A landscape with many valleys, sampled at points; each row gives a point and its height.
From any point a ball rolls to the lowest of the 2 points nearest to it. It stops when none of these is lower. Distance is the straight distance between rows; heights are no part of it.
z394 (h 10.0): [129 100  79 113 161 103 134 105 104 125 150 158 143 108 129  83 166 103
 138 112 106  93 147  94 155 127  86 147 153  83  64 158 111 117 120 151
 164 107 189 111 170 140 116 133 125 126 104 126  74 134]
z445 (h 74.0): [107 102 130 128 112 120 121 129 141 116 157  30 129 141 134 115 126 173
 107 143 156 145 122 132 114 140 141 136  96 143 116 105 100 108 176 125
 119 142  91 101 117 121 133  96 136 161  68 139  91 156]
z571 (h 74.1): [151 126 150 168 120 159 165  82 110  88 142 156 116 130 191 102 123 118
 122 119 104 147 102 137 125  99 132 122 173 142 161 127  52 132 177 141
 153 103 131 149 108  69 110  69 136 120 151 167 111 138]
z226 (h 41.4): [100 112 116 127 124 151 121 123 151 169  94 184 144 144  94  99  96 112
  90 141  94 185 149 100 104 134 149  77  99 161 185  59 162 123 116 123
 130 159 112 125 129 174 135 136 113 152 134 139 136 111]
z933 (h 36.1): [209  88 109 151 119  85 114 135 115 164 133 107 125 150 116 120 134 140
 147 144  89 175 117 134 136 160 139 150 157 114 103 117 158 159 129 179
  88 149 203 121 149 153 106  87 143 118  68 136  59  87]
z638 (h 46.8): [ 80 150  99  44 141 129 126 104 161 126  86 162 107  86 139 137 144 124
  77  97 137 119 105 114 122  99 135  70 147 124 189 141 133  68 130 124
 157 120  86 130 106 167 100 149 107 110 178 108 184 122]
z292 (h 53.0): [100 132 142 129  98 140 119 170 172 191  62 187 153 137 129 196 117 114
 101 154 112 135 112 122 142 149 131  80  60 182 147 128 195 168 131 158
 100 142 168 117 125 162 145  65  99 114 176 128 174 148]
z415 (h 58.2): [123 150 154 124 117 110 129 187 172 176  75 158 153 129 121 198 145 122
 147 140 101 129  99  82 161 190 100 125 104 168 133 119 196 182 127 157
  81 146 191 127 126 127 119  72  91  77 151 112 139 159]
z176 (h 24.9): [111 144 104 110 103 137  51 144 167 185  68 146  79  98 121 170 146 123
 136 141 144 136 152 127 124 116 123 101 139 147 152 186 190 117  78 145
 154  88 126 157 151 182 149 126 107  96 144 108 175 104]
z628 (h 60.5): [160 125 141 187  65 104 122 150  63 151 128  94 139 127 129 151  95 109
 163 156 133 127 141 137 145 150 108 188 136 110  33 176  90 152 100 148
 144 112 204 177 143 102 163  69 178  95 118 107  94 172]
z113 (h 74.8): [150 113 135 131  95 118 112  60 141 173 174 122 128 127 125  71 123 167
  90 159  84 114 137 134 102  87  89 107 102 167 118 112 100 148 142 152
 174 129 127 143  92 137 108 102 123 169  65 142 128 134]
z318 (h 36.7): [161  83 117 108 150 105  87 123 179 142 104 109 109 121 157 123 191 138
 177 117 112 152 123 124 128 122 167  90 165 128 134 181 123  80 148 158
 146  82  68 118 137 173  39 133 132  83 121 150 118 126]
z446 (h 46.3): [149 138 126 158 125 156  90 125 148 184 130 132 150 150 150 164 145 145
 129 142  99 138 113 134 137 130 105 164 103 151 112 116 178 194  97 118
 118 123 134 150 176 122 134 129  60 109  93  70 141 130]
z706 (h 72.2): [ 87 119 123 173 136 208 150 137 150  96 152 125 137 142 168 145 151  93
 125 102 150 111 109 141 143 135 175 122  79 116 128 128 104 125 123 107
 165 111  87 148 171  99 123 160  89  98 135 122 157 159]
z983 (h 77.9): [119  83 129 127 115  83 157 113 121 128 158  87 155 158 103  61 113 165
 112 161 103 130 154 121 110 156 112 113  91 151 120  72  91 117 178 139
 116 152 126  89  95 146 127  95 157 202  89 174  79 141]
z345 (h 90.0): [118 111 149 120 129  77 135 138 106 154 124 158 188 126  88  91  85 147
 136 150  69 141 129  71 119 158  76 131 127 127 119  58 142 176 118 132
  88 163 148  96  81 127 137 121 167 170 130 137 121 137]
z54 (h 93.2): [156 112 157 120 137  94 130 128 104 147  95 154 137 134 107  99  90 130
 141 139  93 175 148 115 114 124 131 118 170 127 136 105 130 129 141 131
 103 153 125  96  92 151 115 131 170 146 145 141 109 104]
z523 (h 18.5): [113 159 116  92 125 103  72 197 150 163  51 137 123 118 112 193 147 106
 168 130 150 131 162 104 139 162 116 138 127 136 136 187 204 126  89 136
  97 108 141 126 156 175 162 130 109  84 174 103 140 116]
z146 (h 34.6): [ 60 158 121  63 135 143 120 176 156 102 112  85 152  93 162 203 147 154
  94 110 177 109 111 112 143 139 106 131  92 140 145 159 141 116 128  99
  89 112  81 111 120 122 160 108 103 110 161  90 161 159]
z392 (h 91.1): [127  87 134 132 137 117 154 106 108 128 105 144 110 166 118  74 102 126
 129 144 108 172 174 151 117 130 167  88 156 145 156  96 102  77 170 128
 138 139 112 113 127 171 113 121 151 165 143 171  85 113]
z158 (h 12.1): [ 83 125 118 119 149 136 178 133 135  68 173  92 112 120 129 126 147  97
 131 111 179  75  91 157 157 161 182 140 101  60  66 145  91  84 161 127
 140 157 171 105 134 108  97 135 141 150 126 105  97 166]
z826 (h 68.8): [120 146 139 117 103 116  74 142 151 154 134  97 140 112  81 119 126 137
 134 164 132  82 163 140  82 121 115 117  71 144  83 130 164 134  95 113
 144 126  79 118 103 168 140 187 119 163  97 102 167 119]
z993 (h 89.5): [158 168 161 172  91 110 112 106  93 169  74 170 179 118 125 103  55 122
 147 136  77 169 129  73 104  95  92 173 204 135  93 111 114 170 100 108
 168 143 138 137  92  53 128 122 170  80 131 119 130 161]
z984 (h 27.4): [ 94 136 138 124  94 138 104 137 146 118 122  72 105 122 125 137 136 153
 117 127 163 106 154 149 102 110 138 104 113 160 155 129 128  90 115 100
 165  98  15 157  99 143 148 182 129 127 116 135 194 123]
z870 (h 44.1): [161 146 146 129 133 121 142  97 122 142 172 132 116 137  78 104 112 150
  93 151 118 108 127 158 108 118 132 121  91 121 149  57 163 166 113 116
 111 175 143 117 122 153 150 173 126 187  92 113 157  69]
z608 (h 28.8): [172 145 137 122 165 106 115 155  82 119 136 109 151 118 102 143 142 111
 154 132 132  93 150 145 128 110 113 159 141  93  45 163 140 156 105 105
 110 107 113  90 143 139 127 195 146 132 129 100 129  88]
z78 (h 30.8): [107 136 104 129 135 134 162  84 108  74 178  80 116 103 173 118 137 143
  92 117 158  87  88 133 138 121 111 187 131  98  80 154  45 120 168 127
 148 121 168 132 144  48 137  56 145 149  96 107  79 156]
z487 (h 18.8): [123 112  99 111 179 119 139 157 118  87 126 157 160 131 133 103 184  90
 191  88 135 111 159 100 159 135  98 143 137  95  97 165 130 117 113 118
 106  98 139  97 180 146 114 172 109 115 134 151  75 115]
z820 (h 51.9): [101  97 117 104 129 100 101 121 124 144  72 135 154 114 130  73 108 120
 158 131 108 178 171  61 114 128 112 114 199 150 123 133 110  73 131 143
 159 116 114 121 124 140 102 101 150  98 134 135  67 169]
z547 (h 58.1): [ 97 111 125 164 133 171 170 116  82 123 153 127 122 126 157 170  91 117
  93 123 181 127 113 142 179 117 121 145  91 121  93 126  89 145 145 125
 132 138 185 138 179  75 186  40 132 132 156 105 135 187]
z602 (h 81.1): [124  87 137 125 110  81 138 128 123 153 139 126 153 150  74  66 109 129
 131 174 108  98 173 142 113 136 116  67  59 163  98  92 132 116 140 142
 131 142 126  97  85 188 124 138 155 201 110 184 121 129]
z882 (h 77.8): [208 146 127 163 129 120 138 114  94  93 140  94 118 113 119  94 120  90
 152 133 118 114 122 178  91 119 210 174 196  68  53 159  72 101 156 145
 175 114 142 130 154 122  86 162 170 114 121 103  64  88]
z551 (h 83.6): [116 180 140 164 120 142 112 133 100 172  53 207 181 133 111 126  67 115
 134 128 101 179 159  39 127 111  59 155 172 178 146  83 166 184  81  91
 137 132 130 135 141  64 168 113 112  88 171 141 152 156]
z422 (h 36.0): [105 133  71  82 146 138  87 115 176 180  80 178 124 134 103 116 141 133
  71 123 105 170 159  95  97 137 142  97 106 146 199 101 192 114 108 134
 129 141 117 123 173 195 139 141  81 138 124 108 137  80]
z970 (h 38.9): [166 167 160 128 127 137 109 111 159 134 162  92 119 142 104 115 136 170
 117 138 110 114 118 164  92 116 140 139 106 138 168  71 171 162 114  94
 114 150  74 137 102 140 117 216  94 147  78  94 170  63]
z216 (h 56.6): [165 126 146 132 166 130 136 108 164 117 160 116 167 152 153  99 184 148
 153 113  80 123  91 145 122 117 132 142 129 121 102 111 126 174 145 110
 113 113  86 112 134 107  44 184  84 118  78 112 109 118]
z41 (h 21.7): [105 118 151 114 106 109 111 152 130 107 126  57 101 115 136 142 144 139
 152 137 172  89 158 174 126 114 148 101 129 133  92 183 106  63 144 108
 168  83  37 124  91 155 119 159 152 133 139 141 150 150]
z788 (h 30.9): [166  80 113 155 143 130 122 117 147 113 127 124 108 158 173  99 180 128
 178 113 110 159 137 140 133 124 169 115 160 135 146 161 101  97 161 146
 139  89 101 125 167 141  72 117 129 105 103 184  74 110]
z776 (h 35.6): [155 102 112 148 103 110 131 122 104 132 181  81  88 121 147 163 125 165
 125 151 162 101 133 179 147 121 112 155 106 123  97 177 114 125 129 142
 126 126 168 145 144 136 170  71 147 164  87 142  97 134]
z997 (h 58.8): [108 145  80  88 195 159 162 128 150 115 124 182 114 120 158 183 173 105
  79  86 151 113 109 139 166 133 174 123  94  76 133 150 162 119 150 129
 101 145 156  90 207 143 122 130  84 112 177  84 149 107]
z19 (h 49.3): [158 115 139 138 120  97 142 112 120 133 194  62 126 134  89 118 113 174
 103 160 132  89 111 162 112 139 144 150  74 101  88  78 136 154 141 133
 111 181 147 103 128 137 142 141 154 193  60 103 122 111]
z375 (h 84.8): [149 100 124 164 113 156 126 108 140 142 151 115  87 135 131 121 116 108
 122 130 137 166 114 150 133 139 194 120 139 105 141 116 128 111 144 161
 152 159 163 153 146 137 115 108 129 117 102 121 103 132]
z414 (h 86.6): [134 137 161 178 122 150 122 123  91 139  73 198 183 144 136 106  70 107
 159 113 104 193 155  77 115  90 100 139 190 159 137 115 119 153 110  90
 148 131  87 126 125  70 138 133 152  90 166 158 136 160]
z862 (h 25.4): [ 82 124 104 111 127 110 154  98  78  84 149 107 109 115 133 102 102 115
 113 119 156  99 128 124 135 125 113 159 153  88  90 145  52  73 168 140
 161 122 170 121 132 103 157  81 156 155 143 110  85 180]
z880 (h 53.5): [ 97 124 116 129 112 162 159 143 195 104 145 141 133 159 114 128 142 123
  89 118 121  99 101 140 118 166 171  75  68 164 225  74 152 118 123 131
 118 135 105 160 101 149 128 176  94 137 126 175 163 107]
z396 (h 29.9): [135 120  97 144 115 123 163  84 115 106 215  76  82 112 139 119 128 157
 108 140 171  54 140 177 136 115 114 168  72 107  79 170  93 105 130 120
 179 127 154 160 155 107 148 111 135 170  75 137 108 143]
z684 (h 42.8): [143 122 120 163 140 181 113 134 144 133 138  79  73 139 192 194 152 153
 125 109 164 170 101 160 153 133 155 155 144 118 172 151 136 139 103 112
 115 102  80 180 186 105 143 112 106  80 109 106 157 106]
z249 (h 76.9): [ 84 176 126 104 103  98  88 137 113 172  56 173 142  93  84 151  96 133
 115 144 131 118 159  83 104 110  66 141 135 133 107 129 177 158  89 112
 130 136 141 101 123 135 192 134 144 135 158  83 183 131]
z262 (h 67.3): [182 116 123 139 101 105 129  93 146 128 185 112  70 125 141  95 164 162
 134 152 120  60 151 188 126  98 128 106 132 154 126 175 107  91 144 147
 192  87 117 156 102 158 100 139 133 158  93 200 117  94]
z941 (h 65.5): [145 153 138 123  94  99  77 125  87 141 136 109 101  93  66 121 110 119
 143 163 154  95 180 150  91  99  98 134 143 118  75 158 146 128  76 113
 147 123 125 141  99 145 172 172 169 159 109 100 155 106]
z436 (h 24.8): [147 122  99 110 156 105  91 179 134 165  63 158 129 150 112 144 147 116
 171 111 125 181 167  90 148 157  97 134 131 135 160 138 198 134 106 140
  67 117 149 116 189 183 144 125 105  88 144 130 104  96]
z651 (h 62.8): [108 100 115 185 110 142 145 145  76 130 155 100 154 147 145 144 110  98
 147 133 158 119 135 114 170 152 107 176  82 106  32 154  82 147 124 137
 136 119 191 141 186  86 169  72 142 114 129 111  98 203]
z827 (h 71.1): [128  97 131 135  88 108 120  90 124 141 148 133 104 133 133  81 129 146
 115 152 120  98 176 150 114  86  93  80 107 191 134 154  85  97 155 144
 181  92  99 145  93 158 131 101 140 172 110 192 127 143]
z476 (h 69.7): [ 81 108 140 112 114 135 126 132 146 113 129  77 146 130 125 107  97 141
  95 139 137 175 102  96 112 156 158  97 129 153 145  80  97  91 179 144
 119 151 103 105  68 107 101  74 137 139 123 143 100 188]
z524 (h 73.4): [ 95 190 129  86 135 103 129 150  85 117  95 175 157  93 106 163 111 137
 121 105 136 105 136  77 128 116  54 179 146 101 134 119 161 158  92  91
  95 142 134 105 119 105 198 154 136 124 178  79 169 117]
z183 (h 62.5): [122 100  97 135 125 127 131 146 138  95 158 125  87 145 124 104 170 107
 172 119 158  88 158 159 151 138 140  95 122 138 149 168 133  76 110 137
 151  91 129 156 132 171 131 167 117 132 115 211 111 122]
z790 (h 58.9): [ 86 123 121 138 118 174 142 148 171 101 120 145 122 137 128 136 125  96
 114  99 129 147  91 109 121 157 187  91 126 131 207  88 133  97 126 137
 129 138  98 156 103 127 113 153 106  96 156 140 156 140]
z667 (h 69.0): [ 94 140 116  92 136 119 158 127 161 104 175 140 152 113 102 105 148 127
 102 127 122  69 120 112 126 154 111 116  66 115 143  95 139 128 118 127
 123 159 153 117  97 145 126 164 103 158 110 122 134 134]
z872 (h 58.5): [157 144 152 166  66 101 124  93  78 119 181  87 117 129  74  80  70 138
 134 153 135 104 157 141  77 119 118 174 103 116  94 101  85 133 113 121
 154 154 135 167 100  98 179 148 174 162  85 102 128 130]
z274 (h 22.3): [102 125  88 110 150 137 181  78 142  85 211 110 103  87 154 117 159 131
  93 107 157  48  98 143 154 127 118 162  96  77  82 160  89 113 137 132
 169 147 190 136 142  81 107 114 124 147  89 103 109 155]
z341 (h 90.5): [144 126 144 173 136 129 171 135  47 116 106 193 157 155 109 105  77 101
 150 110  96 188 133  96 137 128 122 173 186  91 120  89 100 153 131 116
 106 161 176 117 140  91 148 125 172 136 174 142  97 122]
z182 (h 81.3): [184 124 145 173 128 157 138  84 116 125 147 123  98 122 130 100 114  95
 131 127 127 135 124 167 107 102 205 128 156  87 108 123 101 110 144 135
 199 131 118 145 152 125  96 169 140 116 117 106 125  99]
z314 (h 64.1): [125 157 110  83 178 130 141 135 149 125 123 162 132 118 150 177 169 146
  95  93 125 132 105 107 153 134 116 150 113 100 154 125 166 156 141 121
  74 141 142  99 159 130 124 127  93 107 145  78 144 105]
z625 (h 67.6): [166 136 148 115 145 116 111 183 141 116 129  99 125 126  97 151 132  99
 177 133 136 148 104 123 133 181 175 141 153  87 121 131 163 130 116 148
  70 165 163 106 100 143  93 166 144  97 136 102 105 109]
z975 (h 41.3): [179 113 114 151 114 106 104 112 128 181 151 110 134 149 134 137 142 166
 122 146  94 151 103 136 141 127  87 164 132 142 110 109 162 193 110 149
 103 137 185 145 157 123 128  92 105 121  50 112  99 118]
z311 (h 67.8): [ 75 144 120 145 132 200 122 130 152 101 160 105 176 118 156 132 126 111
 100 120 141 109 107  95 130 141 124 142  74 146 115 115 101 139 109 110
 158 110 107 154 134  56 126 121  72  94 131  95 152 200]
z932 (h 41.2): [ 64 161 105  49 106 132 101 138 175 134 105 124 136  78 125 160 135 144
  79 119 148  90 117 102 113 116  97  97 103 154 171 149 148  96 110 124
 141 119  98 143  87 153 144 130 100 124 148 100 175 142]
z84 (h 86.5): [ 94 137 129  86 131  78 118 125 144 182  84 167 163  98  95 101 103 150
 111 151  72 157 130  32 135 155  45 109 158 166 152  70 162 163 106 145
 115 141 166 133  88 125 123  71 134 131 145 139 114 149]
z325 (h 33.2): [142 151 172 124 103 135 141 103 133 116 147  68  92 120 126 128 114 177
  94 136 151 113 117 177 102  95 141 114 114 136 171  86 125 119 148  99
 146 151  62 143  75 125 137 162 136 152 105 117 187  86]
z879 (h 79.0): [164 152 165 154 143 144 196 104 106  44 150 164  96 137 177 116 150 110
 159  92 118 122  75 165 134 112 148 148 179  92 177 135  60 141 162 113
 116 113 148 147  99  63  97 125 147 119 152 158 114  78]
z75 (h 64.3): [112 113 149 134 112 153 138 127 164  96 145  95 101 139 152 116 133 142
 125 117 132 159  86 120 121 149 165 100 159 153 212  94  98 106 153 149
 116 129  97 160  69  97 106 104 129 112 121 170 133 136]
z33 (h 95.1): [148 166 137 149 117 141  75  93 124 171  85 191 135  98 100  95 107  89
 153 139  92 136 152 110  85  79 108 138 166 115  91 134 152 162  70 116
 191 119 139 135 137 118 117 189 129  97 125  83 164 107]
z410 (h 62.0): [183 165 169 150  97 104 121 111  69 121 148 113 117 123  49  80  76 112
 145 163 127 102 165 158  69 109 137 148 156 114  99 107 117 133 101 109
 149 158 136 138  81 119 159 200 192 163 120 120 139  83]
z371 (h 30.7): [ 98 151  87 101 115 142  52 127 193 202  54 185 132 126 106 132 156 124
 113 140 101 127 163 101  81 125 125  98  95 164 160 150 204 138  87 149
 158  96 130 138 169 185 146 131  67 121 133 107 152  86]
z359 (h 56.5): [188 102 154 192  59 105  97 157  72 156 135 100 118 143 105 140  82 104
 181 180 136 134 161 181 115 132 138 140 125 136  56 177 115 139 114 159
 125 123 170 155 116 148 164  96 183 146 126 149 102 138]
z257 (h 41.1): [121 120 126 125 114 136 122 112 131 151 172 108 122 116 141 159 133 160
  96 145 144  94 124 152 145 104  90 122  70 146 113 140 131 146 117 127
 134 132 139 137 129 138 158  98 113 154  98 118 155 146]
z367 (h 63.2): [131 126 145 107 135  95 112 187 152 151  76 136 162 124 111 155 124 109
 165 129 114 156 115  83 145 175 126 129 135 119 107 128 177 145 129 151
  79 154 151  83 111 148  95 126 136  95 159 105 116 143]
z897 (h 25.7): [126 133 126 108 162 108 105 154 109 111 105 132 174 115 139 135 169 125
 173  90 130 124 162  99 136 104  65 163 147 117  79 172 131 142 112  97
 116  80  76 102 166 127 123 171 117  99 127 110 108 128]
z285 (h 93.5): [127 113 147 181 138 153 163 129  48 110  78 171 136 189 129 110  63 111
 147 109 127 227 151 121 118 109 157 155 190 123 135  98  82 115 169 100
 107 151 110 107 173  98 152 108 172 146 186 160  95 131]
z761 (h 63.6): [117 124  99 103 152 118 171 128 155 105 186 110 111 126  85 126 142 128
  92 136 151 100  97 147 132 188 183 117  86  85 131  80 163 115 140 146
  95 205 183  93 133 151 119 152 127 174 102 116 113 114]
z780 (h 21.8): [129 125 152 126 145 124 157 148 116  99 152 104 137 129 125 136 140 118
 137 129 151  93 124 160 147 124 147 126 100 100  75 138 113 127 148 113
 121 133 121  87 123 138 117 165 142 150 135 126 128 129]
z805 (h 54.0): [170 120 133 171 118  96 166 100  74 108 196  84 135 141  86  85  98 139
 122 149 126  71 131 163 109 136 141 177  95  77  56 101  85 148 151 136
 139 150 173 124 147 108 153 144 178 189  86 117  99 113]
z696 (h 53.2): [ 91 116 132 128 111 135 126 127  82 147 104 130 120 126 131 163  76 121
  96 134 168 156 136 127 150 101 111 120 121 140 112 128 112 118 145 126
 136 140 141 114 141 129 190  70 145 138 167 116 150 182]
z253 (h 47.1): [ 92 107 136  84 160  92 121 125 109 111  44 150 145 139 125  91  87 121
 169 121 109 177 172 104 101 123 154 103 213 126 128 144 103  43 146 109
 143 130  64  84 118 150  77 144 171 115 182 141  91 167]
z489 (h 74.6): [215 145 129 164 124  99 121 140  57 103 147  90 118 130  79  97 115 101
 159 157 126  89 171 185  84 109 159 163 186 112  39 166  91 114 134 126
 154 102 125 121 137 138 125 177 185 148 121 138  81  73]
z775 (h 47.4): [ 86 123 107 124 105 159 142 153 181 130 121 192 192 160  89 115 114  96
  88 134  83 117 125 101  91 174 142  69  34 175 199  65 166 138 110 129
 108 143 132 150 108 155 143 147  82 162 143 167 130 128]
z40 (h 47.8): [108 134  87 110 134 165  98 143 164 140 107 107  60 126 157 195 150 147
  95 101 172 156 116 134 138 136 160 130 130 128 220 146 163 100 107 125
 112 118  88 164 171 147 169 124  93  90 139 102 177 100]
z620 (h 52.4): [138  91 145 153  81 120  81 154 123 167 103 117  94 133 116 141  98  96
 169 166 143 145 150 161 132 129 155  86 128 149 108 174 140  99 115 169
 142 121 145 141 103 181 137 106 154 128 138 157 134 153]
z2 (h 42.1): [123  99 148 110 148 109  94 145 162 121  66 124 141 123 135 109 135 117
 189 108 119 170 140 102 107 125 169  97 179 138 148 151 124  73 135 126
 138 104  42 108 116 154  61 166 152  73 157 143 126 147]
z541 (h 63.3): [ 93 139 141 151 139 202 139 123 124  96 168  69 143 110 183 159 118 142
  96 130 180 126  91 129 158 140 121 153  97 139 100 129  88 149 122 105
 127 114 135 152 143  29 140  60 102 104 129  98 144 188]
z839 (h 69.3): [149 118 162 168 124 176 129  94 148  91 145 106 127 147 192  98 137 145
 124 126 106 172  81 121 111 123 155 116 178 175 184  95  64 147 162 146
 128  92  76 157  97  41  92  79 116 102 121 183 126 134]
z352 (h 80.5): [ 90 203 129 131 113 110 123 152 111 187  34 204 150 119  87 163  84 123
 116 137 103 140 139  36 123 143  71 156 137 157 156  85 188 177  88 106
 126 146 176 122 145 100 196  90 112 111 182 114 167 141]
z683 (h 88.2): [128  61 127 161 117 144 131 126 154 155 120 144 128 156 128  94 121  94
 139 139 105 181 133 135 132 151 185  62 119 149 140 109 130  95 159 170
 146 146 133 124 123 172  79 106 126 130 122 173 102 149]
z592 (h 51.1): [146 143 148 138 145 149 100 140 175 148 136 135 172 128 161 150 168 125
 162 125  86 105  99 134 130 133 118 147 111 134 103 145 159 182 103 122
 123 106  98 138 135 120  77 172  63  95 116  77 146 140]
z719 (h 66.6): [156  85 115 155 127 133 125 181 153 107 153  89 105 174 123 117 159 110
 199 127 146 136 139 158 148 174 175 107 110 132 152 141 160 106 119 147
  88 126 131 127 138 172 111 162 117 128  98 205  89 103]
z477 (h 72.5): [120 161 132 113 122 123 128 137 172 105 180 114 160 129  87  90 157 124
 135 145 122  26 153 148 110 141 119 116  46 147 113 114 152 129 101 106
 158 115 107 138  88 151 111 225  91 151 106 141 153 118]
z161 (h 37.3): [159 120 130 156 153 156 123 120 130 102 132  97  99 155 172 135 167 140
 150  91 137 177 106 146 132 112 166 155 154 107 158 137 103 132 146 106
 114  99  79 141 172  99 105 140 124  95 100 135 113  94]
z787 (h 70.5): [148 116 142 140 141 132 136 183 129  87 131 101 136 157  89  87 134  76
 217 124 136 139 144 123 124 181 184 127 151 104 127 125 139  95 112 137
  97 142 145 118 115 153  97 201 139 113 131 166  78 113]
z673 (h 28.1): [ 59 124 138  89 131 128 120 174 144  91 105  72 141 117 161 168 146 137
 133 112 181 117 129 131 142 123 122 104 111 144 120 172 106  91 149 100
 119  88  40 104 109 133 135 133 128 120 156 138 148 182]
z982 (h 92.3): [136 152 138 155 111 124 113  78  85 165 101 166 154  99 101  79  63 104
 112 132  88 149 131  81  94  95 123 163 174  86  75  89 114 139 106 120
 198 160 145 122 116  87 123 154 167 111 130  72 145 140]
z544 (h 86.8): [165 130 165 143 177 129 192 136  80  95 103 222 139 164 133 112 107 106
 164 101  92 181 134 130 147 117 131 125 165 109 169 105 111 157 136 100
  71 140 136 109 112 109 108 148 160 136 198 181 116  87]
z887 (h 66.2): [153 149 155 104 176 110 146 143 120  76 137 117 134 139 184 162 189 171
 162  83 136 124 102 150 154  91  66 161 139 123 150 172 101 179 133  84
  57  67  83 127 122  86 115 134 121 118 121 143 123  92]
z844 (h 47.5): [106 103 132 130 106 130 116 146 140 174 100 166 124 132 103 146  93  96
 107 164 130 141 126 151 135 128 152  57  77 150 119 122 162 126 132 160
 125 153 164 107 113 192 139 100 136 157 159 142 161 149]
z333 (h 70.9): [134 132 134 105 176 140 167 116 136  82 138 163 111 125 200 163 187 135
 140  82 134 129  77 135 178 100  98 121 148 117 171 170  94 152 151 118
  94  88 126 128 123  86  97  94 115 100 154 150 140 117]
z388 (h 58.0): [125 126 159 135 130 137 126 123  88 136  72 148 129 136 160 164  83 139
 109 114 146 192 133 129 131  73 116 115 160 158 148 135 116 135 158  97
 120 124  59 100 123 105 156  96 151 114 181 138 172 146]
z295 (h 82.5): [118 121 117 104 127 106 143  84 126 171 147 153 145 108 125 110 122 165
  65 160  86 143 104  64 156 147  56 107 147 161 135  78 117 168 142 174
 128 144 199 135  90  88 118  21 125 137 119 138 116 163]
z104 (h 47.0): [109 131 122 123 129 175 151 108 140 129 149 122  92 100 168 179 123 137
  77 113 166 124  91 154 156 109 139 113 114 124 159 127 130 126 137 127
 135 154 138 153 137 112 146  88 109 122 140  92 174 133]
z37 (h 18.1): [ 97 107 101 125 152 119 154 107  67 107 131 154 128 133 116  95 123  95
 123 105 148 113 167 125 144 111 111 141 144  86  77 138  90  93 143 121
 157 120 150 100 174 141 162 139 143 158 145 126 101 146]
z43 (h 62.2): [ 89 120 145 101 130 125 136 119  90 116  87 140 127 131 158 142  74 151
  97 128 149 172 139 122 136  90  89  88 169 189 178 130  96 101 163 119
 109 105  87 111  83 110 166  55 143 147 193 184 143 171]
z691 (h 52.7): [ 88 147  65  57 168 150 141 104 181 139  99 204 129 104 149 151 177 114
  52  92 119 123 108 104 135 130 150  83 110 116 177 141 158  98 143 139
 143 130 126 116 169 160  99 126  71 107 171  95 158 117]
z614 (h 71.0): [206 128 118 148 135 108 131  95 100 124 186 110 103 120 118 100 148 134
 131 149 118  67 146 185 120  90 132 142 137 115  58 166 108 124 133 133
 177  99 142 130 136 143 107 154 138 157  87 149  97  80]
z730 (h 83.3): [155 145 172 158 145 139 170 148  85  57 117 165 124 163 148 118 128 111
 190  82 128 161 123 136 133 112 125 157 183 111 184 133  87 146 129  92
  82 108 111 141 109  80 131 163 156 111 167 178 120  93]
z580 (h 58.4): [114 137  98  68 154 122 163 147 165 113 174 117  90  99 109 189 146 130
  86 138 170  67  91 184 154 169 182  87  86 107 139 141 182  99 132 153
  76 185 194 105 123 173 127 125 124 158 146 110 150 114]
z323 (h 30.5): [169 112 107 146 143 108 112 150 103 169  88 134 119 159 113 142 134 128
 144 116 117 208 133  96 155 151 123 165 164 111 131 109 163 148 124 143
  88 139 180 119 194 146 132 104 127  85 109 110  87 100]
z283 (h 68.9): [ 97 173 126  93 161 126 144 158 106 109 127 120 161 114 136 187 137 162
 102 102 139 111  98  96 145 140  93 196 112  87 120 100 151 169 125  92
  62 151 131  88 156  97 170 131 113 126 145  49 151 117]
z495 (h 52.9): [108 141 104  99 126 159 108 153 205 134 143 113  99 118 170 196 182 161
 112 114 135  88 101 141 138 151 133 126 105 145 206 166 169 128  83 137
 104 109  88 178 127 141 133 138  73 100 125 117 184  99]
z799 (h 58.3): [140 125 123 130 122 146 127 126 165 116 161 135  83 125 142 136 167 122
 140 120 134  83 116 155 145 124 144  99 132 131 187 150 137 114  95 141
 145 105 116 175 111 151 119 173 109 112 121 159 170  99]
z421 (h 61.6): [147 147 132 120 165 119 132 121 136  86 167  89 166 147 165 117 183 178
 157 100 107 110  89 146 129 104  68 193 141 131 116 133 112 193 116  77
  82  88  88 141 135  75 104 175  74 131  59 112  96 113]
z793 (h 52.8): [110 127 122  86 127 139 140 142 177 122 141 122  86  98 141 191 149 134
 104 120 157 116  80 154 155 156 166  89 128 114 168 147 157 102 137 157
  98 161 160 139  91 148 104 105 120 112 142  99 164 130]
z185 (h 78.4): [139 130 115 104 102 128 119  63 136 156 156 130 108  95 148 103 126 156
  80 143 108 127 112 110 128  98  81 118 155 151 148 131  91 130 140 166
 171 129 168 161  94 107 116  55 124 129  99 126 122 142]

Call two points neighbours if one is among the 2 nearest of the other. Go from one point of each pair to the other, from neighbour to neighbour, staying as low as possible. Name the highest point that can't be avoided.
z844 / z788: z787
z158 / z394: z608
z41 / z158: z477
z844 / z262: z602
z844 / z696: z651
z523 / z788: z706

For each start below, name the point where the ball stops.
z787: z788
z761: z274
z476: z523
z341: z523
z826: z41
z333: z523
z706: z523
z33: z41
z392: z262
z982: z41
z314: z41
z54: z262
